Each row is a point on a tangle of strands that fork, close into loops and nearly touch. The rows are in no order.
Two points are linked if the straight distance between their rows is under 72.5. Some points are linked to none.
dubag: [-10  -3  -2  11   2  28   3 -25   1  -9  -6 -10   2  28  -3   1 -12  -4
  10  -4   2 -21  -3  19  17  15  -2  43 -16  15 -13  -2 -27  11 -27   6
  26   2   5   6  -6  -1 -13  -6 -17 -24  -4  26]
tep: [ 14  -4   2   9 -12  -1   4 -10   6   1 -23 -23  12   6  10   8  -8   2
   7 -12  -7   8  -8  22   5   0   4  24 -11  16  -3  -6  -7  19 -27  -6
  16  -6  -1 -14   9 -11   3 -22  -9   1  12  25]
Nuz: [-13   9  -2  -5  -7   2  21  14   1  -1  18  -1  -6 -17   0   2 -20   8
   0 -10  18 -12   3  -2  -5  -3   4  -9   6  -9   8  -8   0  10   1  10
 -10  12   7 -20  -6  21  26   4  13  16   0  -8]
mozin: [-11   1  19  18  32  23  31 -20 -13  -9 -22   9 -12  -3  -9   2  -1 -10
   8  -7 -19 -21  21   5  31 -10   4  18  -3  29 -31   9 -21   3 -19   2
 -15   4   2  25 -20   7 -16  -3  -3 -18   5  -5]
luki: [  9   7 -10 -22  16  -3  -1 -37  10  25  25  -4  -9  22  -8 -29  12  -8
   9   4  15  -2  -4  -3   0  21 -11  12  -1   6   1  10 -22 -20  -6   0
  -1 -13  14  25 -14  29 -26  32 -10 -23 -14  -3]
kenaz: [ -9 -15  11  17 -32   3 -10  15 -14 -10 -16 -21  22  -6   0  13 -11  12
  11 -17 -22  20  -7  12 -13  -3 -12   9 -10 -16 -15 -16  -3  19  -1 -10
  16   3 -10  -9  29  -9  41 -20  -9  10   6 -16]
gemal: [ 18   1 -26  -5   6  13  10  -4  15  26  18   0  10 -11   4  18  -6  16
 -11 -19  29  -4 -24  -3  -9 -13  22 -24   4   7  12 -19  -2   3 -22   1
 -33  -7  28  -7   0  34  -4  17  -8  24 -15   6]
vob: [-18  -4 -14 -14 -22  -6 -18  14   5  -7  36  18   7  24   6 -25 -13   2
  -4  20   4  -8  -3   6  -5   4  -2 -19   5 -10   6  15  -4  -5  22  10
  22 -10 -18 -10  22  -7   1   6  10  -4   7  -9]
kab: [-15   2   5  -7  11  -5  -4   9 -15 -14   4  25  -5  -3   2   0   3 -10
  -2   7  -1 -16  19  -7   7  -4   8 -10   4  -5   2  16   8 -10  16   5
  -9   4  -3  -5 -10 -10  -3   5   2 -10  10 -16]
Viv: [ -8 -11 -23   0 -22   4 -19  32   2 -11  25  10  20   4  10  15 -27  18
 -17  11   5  -7 -18  -3 -12 -13  10 -39  10 -24  17 -11  11  12   6   1
   3   1  -7 -12  22  -1  19   7   2  21   5 -12]
pasa: [  2   2 -19  -7  38  -1 -21   7  -3  -2  -1  27   9   5   6   8  33  -9
 -22   9  12 -12   5 -18   0 -15  18 -28   0  20  19   7  29 -22  -7   5
 -33  -5  16  16 -31 -13 -32   9 -16   1  -4  -7]
Molob: [-37 -10   8  -1 -11   7  -8  21 -12 -30 -14  19   9  13   9   9  -7 -10
   3   5 -11 -16  22 -15  16  -8   6   7 -10 -13   5  -7   6  15 -23  10
   6  10 -27  -7 -14 -19  13 -22   1 -11  11 -13]
Vudad: [ 15  -9 -17  19 -21   4 -20   1   6  -1   7 -16  13  24   7 -23  10   6
  -2  14 -17  17 -28  31  -5  20 -32  16  -2  -4  -5  10 -14   9  20 -13
  44 -10  -7  -8  39 -32   0 -17 -13 -15   3  25]
dopu: [ -1   4 -14   0  -4  15  17   9   9  10  15   6   7 -12  11  22 -22  17
 -12 -12  27 -15 -13  -4  -8 -16  18 -27   9  -3  13 -16   2  11 -15   6
 -26   6  13 -19  -3  32  11  10   3  26  -4  -4]
Faso: [ 14  15  -1  19  14  -2  13 -15 -11   4   3  -6   0  -3  -8 -21   5   1
  -2  -3   1  -3  -3  27   8   2 -15  15  -9  25 -10   5 -17  -9   8   0
   1  -4  22  24  -3   1 -21  13  -7 -15   2  10]
rinet: [ -8  11   8  -2  13  -2   6  19  -7 -25 -17   9  -6  -9  -4   9   1  -7
   2   3  -8 -20  27 -20   3   5   5  -8   7 -13  12   5  21  -8   1   4
 -17  17  -3  -9 -21 -17   7 -10   1   4   0 -17]
tusu: [  5  13  19   4   8  -2  20 -25  -1  17  -5 -19 -13  -9  -2 -10  -1  -5
  19 -14   6   1  15   6  14   6   2  16  -2  15 -17  -4 -19   1  -7   7
  -9   9   8  10 -13  27   2   6   2  -1  -4  -1]
lepos: [  2  -3  12 -13  -3 -12   8 -22  14  13 -19 -13 -17  17  11  -2  -1 -14
  22   0   0  -6  18 -10  16  11  15  30   2  10  -3   7 -11   0 -21   3
  11   2 -18   0 -16  10 -10  -8  11 -14  -1   9]
bir: [ 10   3  14  16   0 -18   5  -4  -9  -3 -22 -13   1  -7   1   2  10 -12
   9  -2 -18  17  12  12   5   4  -4  14  -4   7 -11   7   2  -4   7  -9
   1   3  -3  -8  -2 -21   2 -14   4  -2  19   4]
lari: [ -4  13 -10 -40  20  -6   2 -20  17  27  28  22 -25  -4   0  -6  16 -18
  -4   5  21 -10  24 -30   2   7   9 -16  16 -12   8  18  -1 -24   2   8
 -20  -5   6   3 -33  41 -10  32   3  -3  -8 -31]
lefop: [  3  -8   0  15 -26  -5 -25  11  -6 -12 -22 -18  22   5  -4  21   5  -4
   0  -5 -28  22  -1  10  -9   7 -11   5  -7 -16 -17   0  11   2   1 -19
  14   6 -16  -7  28 -30  30 -30 -14   4  10 -23]
mevom: [ -5  14   1 -18   1   4  25 -25  19  29  26   0 -20  -2   1 -18 -11   2
   3 -15  31  -6  10  -8  -1  12  -4   5   6   4 -10  -2 -13   2  -5  15
 -13   2   4   1 -16  56   8  23  13   4 -12  -7]
Ful: [-33 -13   1  17 -19  22  -5  17 -21 -33  -7  13  24  14   1  13 -10   3
 -10  -5 -18 -18  11   5  11 -16   1   7 -11   3  -6  -8   1  14 -28   7
   7   7 -15   4   3 -21  11 -22 -12  -4  16 -11]
bul: [  5  -2 -21  11   4  -1  -6  25  -7  -5  12   9  19 -21  -8  18  -7  10
 -20  -7  11  -8 -16   6 -14 -17   7 -37   1   2  12 -11  13  -8   5   4
 -23   1  16  -5   7 -13   1  11 -10  21   4  -5]
Nofe: [ 12   0 -20 -19  12  -2 -14 -26  22  26  20   2   3  35  -2 -10   8 -12
   3   5  19 -10  -8  -9  -4  13  13  -2  -8   6  22   7  -3 -20 -11  -8
  -4 -15  18  15 -17  22 -30  25 -13 -20 -22   2]
debud: [ -1  11   8 -16  46  -6   2   2  -6   8  -8  17 -23 -23  -5  11  39 -15
  -5  -1  -4 -11  25 -35   7   5  14 -19  14  -5  10  11  20 -25   9   0
 -28   5  13  18 -48  10 -15  15   7  -9 -13 -19]
Tafa: [ -7 -11 -20 -11 -11  -1 -35  12   4 -19  21  18  12  32  15  -7 -11 -11
  -5  26  -1 -11  -5   0  -1   3  11 -26  -1  -6  16  16   4  -4  13  -1
  23 -10 -19  -7  13 -25  -9  -7   7  -9   7  -5]
tegel: [ -7 -12  -9  -5 -37   0 -20   6  13  -1  15  -7  14  32  10 -20  -6  10
   3  12 -14  11 -25  20  -8  15 -20  14  -1 -11   2   1 -14  31  11   5
  49 -16 -14  -7  33 -15   1 -15   4  -7   6  17]
vizik: [ -9   2  12  16  18  19  19 -25  -9 -13  -8  -6  -2   7  -8  -2  -8  -6
   6 -12  -7 -17   5  21  26   4  -5  36 -16  32 -23   6 -25   6 -32  11
   4   2  -4  16 -14  13 -18   2  -9 -26  -4   7]
binan: [ 22  -9 -11  18 -13  -4 -11  -4   7  -1  -8 -17  16  18   8   4   3   0
  -1   2 -15  13 -21  26  -5   8 -10  20  -5   8   0   0  -1  12   0 -13
  32 -10  -2  -7  26 -22  -3 -17 -11  -1  17  26]
kufo: [  4   3  28  30   5 -10  -1  -3 -16  -8 -18  -6 -12  -6 -11  -9  21 -10
   9   5 -30  25  20  14  15   2 -16  17 -10  14 -21  14   2 -12  22 -13
  11   3 -12  11  -1 -34   3 -17  -2 -17  14  -6]
saku: [ -8   0 -21   1 -23   2 -19  40   0  -8  16   6  19 -10  -8  17 -22  24
 -24   1   2  -1 -17 -12 -25  -8   5 -46  16 -42  14  -7  23  -8  18  -8
  -7  13  -4 -10  26  -4  30   4  -8  26  -8 -35]
Pof: [ -5  19  14 -10  17   2  21 -20  -1  13   8   1 -24  -9  -4 -13  -2  -2
   9 -11  13 -10  23 -11   7  11   1   8   7   2 -13  -2 -12 -11  -1   7
 -15   4   8   6 -23  40   2  19  13  -3  -6 -11]
difav: [ -8   7 -31  -5  -3   6 -16  17  -1   2  49  28  -2  -1   2 -12 -17   8
 -34  14  23  -6  -8  10  -4 -12   5 -35  12  -5  20   9   5 -18  18   6
  -5 -15  10  -6   5  -6 -18  19   1   3  -1  -6]
Lipo: [-30 -10  -4  24 -17  33 -13   4 -19 -29   5   5  31  19 -14   5 -14   6
  -9   5 -23 -12   2  22   4  -6 -14  14 -12   5 -17   1 -10  10 -25  -2
  11   1 -12   5  15 -30   2 -10 -16 -19   9  -5]
rebo: [ -4  -1  16  19 -15   8  17   5 -13  -6 -12 -17   9 -16   1  11 -11   8
  14 -27  -7  19  -6  19  -4 -11  -7  14 -13  -3 -15 -18  -7  27  -4   1
   7  11 -11 -10  13   0  34  -8   5  12   8   1]
vunaz: [  2  -1 -18 -24 -19 -13 -15  16  13   9  41  19  -1  13  11 -37  -5   6
 -14  29  19   2 -16   7 -10   2  -9 -28  11 -17  20   4   0   1  36   4
  17 -13  -5 -14  21   4  -4   5  15  11   3   5]
Dilom: [ -4   3  -8 -17  -7   6  -1 -15  13  10  12  -4  -2  15   9 -15 -17  -3
   8  10  17 -11  -7  15  -1   7   4  10  -1  12   1  -1 -18   9 -11   8
  12  -9   3  -5  -3  17  -8   7   2  -7  -7  15]
nevat: [  7  -8 -17 -23 -21   5  -7  -9  27  13  10  -6   4  14  15  -5 -25  19
  -6   8  12   1 -45   9  -8  -2  10  -9   9  -1  21  -9 -14  29  -7  -7
  18 -23  10 -17  25  35  -4   5   4  13 -10  33]
Somol: [  5   2   1   6 -14 -14   1  13   0   4   4  -1   7 -11  -2 -11  -7  14
   3   0   8  16 -15   6 -17   0 -10 -14   4 -16   9  -3   3   0  23  -7
  11   5   7 -13  18   4  19   1   5  22   6  -2]
rofa: [ 10   6  32   1   3 -23  13 -13  -3   2 -42 -29 -26 -12   2  14  16 -21
  25  -1 -19   6  30 -26  10  11  14  30   2 -16  -3   5  11 -20   5  -9
  -3  18 -10  -4 -26 -19  -7 -23  15  -5  -1  17]
tev: [-15  -5  -2  -5 -30   2   2  -4   7   2  24  -2   3  14   3 -31 -21  10
   5  12   1  11 -13  21  -6   7 -13  17   3   1  -7  -3 -22  23  12  10
  36 -13 -12  -6  24   8  15   1  11   1   7  16]
pefe: [ -8   3  -1   5  -3  -6  -7  -1  -8 -10   1   0   4  11   5 -15  -2  -9
  12  10 -11  -1   8  15  10   3  -6  12  -5   8  -5  12  -6  -2   6   0
  21  -3 -10  -2   6 -18  -7  -8   2 -10  12   2]
dur: [-25  -2   5   0 -12  13  -8  -5  -6 -21   7  10  -8  25  -7 -23 -14 -11
  10  17 -13  -7   8  19  18  10 -19  26  -6  10 -15  15 -22   2   1  12
  32 -10 -25   8   7 -20  -2  -1   3 -26  16   1]
megap: [-16   6  11 -18 -13  -8  15  -1   9   7   9  -4 -22  -9  11  -5 -25   6
  13  -1  19  -8   5 -12   4   6   4   5   3   1  -1 -15  -4  17  -8  14
   2   4 -10 -15 -10  28  22   6  21   5   0   3]
Zaka: [ 14 -21 -17  19 -18  14  -9  16  -5 -13 -10 -10  45  -3  -1  28 -11  15
 -12  -7 -11  11 -29   8 -20 -15   4 -13  -2  -9   4 -17   5  10 -13 -11
  -2  -3   0 -10  36 -20   9  -8 -13  23  17   3]
tano: [  0 -13 -12  35 -15  14 -12   4 -14 -17  -9  -2  34  11 -10  16   4  -2
  -7  -1 -31   1  -4  25  -3  -2 -10   9 -17   9 -15   3   4  -5 -16 -11
   2  -1  -2   3  27 -44   2 -11 -22  -8  18  -3]
rez: [ -3  20  -6 -25  27  -6   6   1   5  14  23  19 -25 -17   6  -6   6  -7
 -11   1  23 -17  20 -17   1  -1   8 -18   9  -5  13   5  11 -17  12  11
 -18  -5  14  -3 -22  22 -10  19   1   2  -7 -20]
zoras: [  9   6  28 -11  12 -27   3 -15  -6  14 -24 -11 -29  -6   4  -6  23 -20
  20  10  -5  10  23 -21  10  11   9  12   8   1   2  14   1 -21  16  -2
  -3   6  -9   8 -29  -2 -18  -7  11 -14  -6   0]
Dabel: [ 28   0 -18 -14   2  -9   0 -14  23  36  15 -11   5  -2   3  -5  10   7
  -5  -6  28  11 -16  -9 -13  -5  13 -18  -1   1  18  -4   5  -3  -7 -10
 -13 -13  30   3  -7  42  -6  23 -11  15 -19   4]
rugab: [-15  -2  -9 -35  -8   8   1 -20  23   3  22   6 -16  27   7 -20 -24  -5
  13  10  25 -15   1  -3   3  15  -2  24   2   9   1   2 -21   9  -9  17
  15 -13 -15   8   0  30  -7  20  15 -17  -4   5]
Soke: [ 21   4 -19  -2  15  -5 -11 -19  10  18   2  -5   9  12   4  -3  16  -1
  -6   2  16   1 -18   9  -5   3   4  -3  -8  22  18   0   0 -17  -8  -7
  -2 -12  25  15  -4   4 -30  14 -17  -5 -15  20]
rig: [-31 -13 -15   1 -29  18 -28  30 -10 -20  20  12  24  16   4  14 -24  15
 -18  10  -4 -12  -3   4  -5 -13   3 -33   2 -19   7  -6   6   5  -6   4
   7   4 -19  -7  19 -10  11  -1  -3   0   4 -30]
Lokap: [-22 -15 -14  -9 -20   1 -25  27  -4 -28   7  22  24  35  13  11 -14  -4
 -11  23  -9 -12   0 -10   4  -7  14 -27  -3 -15  12   1  11   1  -7  -2
  14   6 -21 -11  12 -25   3 -15  -2  -1   3 -22]
bop: [ 13 -16  -5  -7 -16  -4  -8  22   8 -12 -20 -18  16  -9  10  29 -15  11
  -2  -8  -4  15 -32 -10 -20 -12   3 -21   9 -32  18 -18  22  30  -3  -8
  14  -1  -4 -23  34  -2  22 -10   3  32   5  11]
Salu: [  2   4  27  16   7  -2  23  -9  -3  -1 -11 -21  -9 -15  -4   4  -6   2
  22 -20  -3   8   9   8   8   0   4  24  -8  15 -18 -14 -10  15 -14   6
  -3  14  -5  -3  -7  11  21  -7  10   6   0   6]
Fen: [ 35  -6   1  13 -12 -24 -15  13  -3  10  -6 -15  15 -14  -3 -24  40  12
 -14   1   1  44 -23  20 -21  -4 -35 -16  -3  -5   1  -3  14   6  39 -17
   6   0   2   9  35 -21   5  -9  -2  22   2  23]
Zelu: [  0  14  37  19  33   0  32  -1 -20 -23 -24   1 -40 -30 -21   9  11  -3
  20 -13 -30  -7  28 -21   7   2  -3  17   8 -12 -10   2   6 -12  21  -7
 -22  12   8  11 -31 -18   9  -6  13 -10 -12 -11]
mes: [ 24  12   9  10  12 -10  13 -25  -2  20  -2 -16   2 -15  -1  -4  14   0
   6 -16  11   6   0  18  -5   2  -4  14 -12  24  -7  -9  -9  -5  -2  -5
 -14  -3  28  14  -6  17  -5  10  -6   3  -3  11]
fop: [-17  11  33 -10  26  14  41 -16  -2  -2  -8   1 -45 -20 -12   9   2  -6
  21 -13  -6 -24  29 -38  15  14   8  27  12 -11 -20   3  -9  -3 -11  11
 -29  20  -6   9 -48  27   8   2  22 -12 -24 -18]
lop: [ 25  -2   1  -3 -22 -24   0  13  10  14   0 -12   4 -15   3 -26  19  16
  -7   4   7  33 -15  16 -17  -6 -21  -9   0  -7   9  -1   6   9  36 -15
  12  -3  11  -9  26  -2   9  -9   1  25   4  14]
Gokom: [ 16   1  -6 -33 -19 -11   2  -8  29  31  13  -4  -9  14  19 -16  -7  12
   4   9  25  10 -21  -6 -11   1  11  -6  11  -6  14  -3  -8  22   6  -4
   6 -11   4 -15  17  45   7   3   7  15  -6  20]
Toven: [-10   4  30  30  21   3  13 -11 -24 -21 -25   8 -11 -11 -18   2  20 -18
   2   9 -40   9  23   0  28  -3  -9  19 -10  10 -31  25   1 -12  15  -6
  -1   4  -9  17  -5 -36  -8 -17  -6 -22  12 -12]
Tigad: [  7  13  -9 -23  44  -7 -22   2  -3   8  -1  27  -7 -13  -1   6  45 -12
 -17   3  10 -13  11 -32   2  -8  11 -26   7   6  22  13  34 -27   5  12
 -25  -6  13  15 -44   6 -27  17  -6  -9 -15 -21]
Vaso: [-27   7  30  -4  18   6  19   2 -17 -19 -11  15 -36 -11  -4  -9  -9 -12
  16  -1  -9  -7  24 -12  16   1  -3  20   9  -7 -26  17  -5  -5   9  11
  -2   4 -18   3 -15  -1  10   2  21 -16   8 -16]
sifi: [  6   2 -13  -4 -16  -9   4  33  10  -4  13  -2  -2 -23 -12  11 -16  24
 -15  -4   2   4 -25 -14 -33  -6  -2 -34  15 -46  25 -11  22  11  19 -12
  -4   8  10 -24  25   7  34   9   2  35  -1  -8]
nofo: [ 20  -7   1 -24 -17  -7   1 -21  28  33 -12 -19  -2  17  19   1  -5   3
  16  -6  12  11 -15  -4  -2   7  15   5   0   1   9  -1 -11  17 -16 -11
   9  -8   9 -12   5  38  -4  -1   4   8  -6  19]
Gipo: [ 18  -1   3  -7  -7 -10   3 -21  18  22 -25 -26   5  15  17  11   0 -10
  19 -11   0   7  -2   1   6   7  14  27  -2   9  -4  -3 -14  10 -24  -4
  13  -2  -3  -5  -8  13  -5 -12   4  -3  -2  17]
vib: [-31   0  21 -11  12  14  23 -11  -3  -8 -10   9 -36 -11  -4  11 -19  -7
  20 -11  -2 -20  35 -32  20   4  10  22   6   2 -14 -10  -8   9 -19  24
 -18  16 -21   8 -38  25   6  -5  23 -11 -12  -7]
goreg: [ 21  -8 -20   5 -11   9  -5   0  10   5   5  -8  21   5  11   6 -20  25
  -6   8   8   9 -47  12  -9 -15  10 -19   6  -2  18 -12  -3  19  -5 -12
   7 -17  17 -10  35   9  -9   1  -9  24  -3  35]
Zofi: [ 18  -1   0  17  -3  -9 -14  28 -16  -2  -1  -6  20 -32 -19  11  18  12
 -21 -12  -5  25 -16   1 -32  -5 -15 -25  -5 -23   1 -12  23 -17  23 -16
  -7   7  12  -4  25 -23  25  -1 -11  24   0 -13]
sazi: [ 17   5  32  21   6 -21  11 -20  -3   8 -41 -27 -20 -12   3  13  16 -17
  23 -11 -19  17  22   3   9   5   3  37  -4   6 -19  -1  -2  -7   2  -9
   0  14  -7   1 -12 -12   3 -24   5  -6   7  13]
Lagak: [-23  -9   0 -31  -9  13   5 -20  21  14  12   4 -11  21  12  -5 -23  -3
  17  -5  25 -13   6 -21  11  19   4  24  -3  13  -6 -12 -18  17 -35  19
  12 -10 -22   8 -24  42   0  10  19 -15 -12   7]
girit: [  5 -23  -9  23 -25  12 -29  15  -1 -14 -20 -14  42  11  -6  31   9  -7
 -14  -8 -33  19  -4  16  -9  -1 -11   2 -12   0 -21  -1  18  -4  -7 -22
   2   3 -16   0  41 -42  11 -26 -26   7  15 -18]
roka: [ 11   4  -1 -34  11 -17   4 -29  16  33  18   7 -23   6   1 -26  20 -18
   3  10  18   4  15 -18  -1  15   1  -2   8   0   5  12 -10 -24   5   3
  -7  -7   5  16 -19  35 -19  27   8 -11 -14 -10]
Vun: [ 16 -14 -25  14  -9   7  -9  19   1  -2   0  -2  30  -9  -3  19 -14  18
 -17   4  10   9 -38  10 -16 -26   7 -30   8   1  14 -14   8   4   0  -3
  -8 -10  12  -5  29 -17  -6  10  -5  26   6  15]
biko: [ -7  16  38  10  18 -11  21   3 -21 -12 -14   2 -33 -30 -16 -10   3 -10
  20   1 -16   8  26 -11  12   6 -11  16   9 -14 -14  16   3 -17  32  -4
  -5  11 -10   2 -13 -21  16  -3  12  -5  -2  -9]
madig: [ 10  -3 -14  42   1   9  -8   0 -18 -14   0  -3  30  -7 -12   6   6   5
 -18  -3 -14   4 -16  28  -3  -5 -11   0 -16  12  -7   3   3  -9   1  -4
  -3  -2  17  11  17 -38  -9   5 -20  -7  14   5]
Vavo: [ -3  14  23  10  24  -5  18  22 -13 -28 -27   3 -13 -24 -16  16  10  -1
   9 -11 -25 -14  26 -18  -6  10   0   2   0 -11  -2   2  20 -17   7  -5
 -24  21   7   1 -22 -27  18  -8   0  -3  -1 -14]
Dezo: [  4   7 -15  25  21   7 -12  -6 -20  -6  10  10  11  -1 -11 -10  15  -1
 -18   5  -5  -8  -9  25   4  -8 -11  -2 -13  24  -4  12  -1 -21   7  -2
  -4  -8  22  21  -4 -26 -28  14 -13 -17   1  10]
Moviz: [ -3   7 -16  15   8   2   3  38 -14 -10  21  10   7 -29 -18  26  -3  18
 -30 -17   9  -9  -4 -10 -25 -18  -1 -37   3 -20  12 -13  25 -14  10   3
 -28  15  18 -10  -4 -18  15  10 -10  22   3 -25]
miram: [-15 -11  14 -26 -21  -3  11 -17  21  20   2 -15 -26   1  12 -13 -22   2
  25  -8  23   7   6 -17  10  12   2  27  -2  14  -4 -15 -19  28 -16  15
  14  -3 -18  -4 -11  44  19   6  26  -5  -7   6]
Poka: [ -4   2 -22  -8 -11  -9 -15  32   9   7  45  21  -3  -7   4 -14 -11  12
 -31  17  22   3  -7  -3 -13  -9  -1 -44  15 -24  20   7   7  -6  33   7
   2  -1   5 -19  16   6   3  10   4  21   1  -9]
kimor: [ -8  12  36  27  26  13  32 -19 -23 -12 -27   2 -21 -16 -17   5   7 -11
   9  -2 -28   2  28   4  24  -6   0  22  -3  20 -35  17 -11   0   4  -1
 -14  14  -1  15 -14  -7  -2  -6   2 -16   5 -10]
ponil: [-41  -6  29  -4  13  29  25   5  -9 -24 -35  18 -26 -10  -5  11  -3  -8
  17  -7 -14 -22  37 -39  27   0   1  24  -2  -2 -15 -16  -3  21 -40  21
 -12  25 -29  11 -41   8  11 -22  16 -17 -14  -4]
seki: [  5   9   3   5  30   4  20   4 -11  -3  -8   9   4 -21  -7  21  15  -2
 -10 -14   4 -11   9  -9  -4  -7   8  -8   0  12   3 -12  13  -8  -7   6
 -32   9  24   2 -20   5  -2   3  -6  11  -7 -10]
vuma: [-22   3  14 -13  23   8   7  -7 -11 -15  -1  23 -20   3  -1 -14  -8 -15
   9  13  -7 -12  30  -7  23  -3   0   6   6   6 -11  22  -6  -7  10   8
  -1  -4 -19   9 -13   1 -15   8  12 -22  10 -11]
Gezab: [ 12   3  20 -19   9 -27   5 -29  11  36  -5  -9 -25   0   3 -22  23 -21
  19  10   6  13  19 -17   4  14  -1  11   8   0  -3  12  -3 -25  14  -4
  -4   3  -4  20 -22  24 -20  13  12 -11  -8  -7]
Godu: [ -2  18 -20 -12   8   1   7  12   1   8  32  20  -6 -14   1  -3  -4   2
 -24   0  23 -13   4   5  -3 -12   2 -23   9  -3  14   1   7  -9  11  10
 -16  -5  15  -9 -14   9 -12  16   0   4   2 -10]
kunap: [  3  18  24 -13  34 -17  12 -14  -6   4 -16  -5 -25 -20  -9   3  26 -13
   8  -2   1  -4  21 -24   5  10   5   2   9  -1  -1   8  11 -26   9   1
 -23   7  13  11 -37   8  -6   8  11 -10 -13 -11]
Fozem: [ 23  -2 -31   1  15  -5 -29   6   4   6   6   3  16  11   3  -4  13   4
 -20  12  19   0 -21   8  -8  -5   6 -20  -7  24  24   3  11 -14   5  -7
  -1 -13  12   7   6 -11 -34  14 -14  -2 -14  28]
voto: [-40  -8  23   1   2  19  15   7 -12 -30 -35  24  -7  14   1   6  -1 -10
   5  -1 -16 -18  29 -25  25 -10   8  22  -6   1  -8  -9   0  18 -36  15
  -2  14 -25   1 -33 -11  -3 -31   1 -15   4  -3]
Gogu: [ 29  -7  -1  -1   8 -19  -5  -3  11   5 -31 -11  12  12  10  24  21 -17
   2  -2   0   4   1   1   2   0  16   6 -10  19   7   2  10  -8 -20  -9
  -9  -3   7  -3  -7 -19 -23 -17 -13   0   4  17]
dotuz: [ 20 -11 -16  12 -30   5 -32  10  -2  11  10 -13  24  13   0 -17  14  15
  -3  12 -23  33 -27  26 -14   9 -32 -10   0 -11  -8   8  -3   2  26 -22
  24  -5  -5   1  49 -26   3 -19 -13   6  -1   8]
buliv: [ 17  -3 -10  27 -21 -12 -21   6 -10   5   2 -16  21  -5  -9 -15  24  13
  -2   0 -15  30 -19  33 -15   0 -27  -4  -9   4  -6   0   1  -5  23 -15
  12  -4   4   6  35 -31   1 -10 -11   7   8  11]
Naguk: [ 14 -20   2   8  -6  -1   4  15   1 -13 -28 -12  24  -9   2  36 -11   7
   2 -18  -3  17 -19  -2 -10 -10   5  -4  -2  -8   2 -24   9  23 -19  -9
   1   5  -2 -22  30 -10  24 -20  -4  29  18   6]
lobem: [ -1  -5 -14 -16 -22  11   5  -8  17  10  22  -7  -3  12   9 -20 -25  20
   1   3  14  -4 -30  17  -5   6 -11   9   1   2   5 -12 -22  31  -3  13
  25 -14   1  -4  21  23   2  13   2   1  -8  30]
ner: [ 21  -8 -30   1  28   2 -32   1   1  -2  -2  15  23  11  -5  19  26  -3
 -23  12  10 -11 -16   0  -8 -11  14 -26 -10  23  22   1  28 -16 -15   5
 -25 -13  16  16  -6 -25 -40   9 -17  -1  -8  15]

How many points has the smallest loop of links through each point below? Write 0 if it is on no loop.
roka => 12
vuma => 7
mes => 11
tev => 10
gemal => 0

A tip is a point with one link. Name the tips that can be reached along the links from each point below, in the order of the rows.
rugab => lepos, Somol, Dabel, bop, Moviz
roka => dubag, dur, sifi
tusu => mevom, fop

A piece is all that can be reached along the links. How many separate loops has the piece of each point below (a circle has one, a figure eight two, a Y none), and how many tips (points with one link)?
pasa => loops 1, tips 3
Salu => loops 1, tips 2
Moviz => loops 1, tips 5
Vavo => loops 1, tips 0
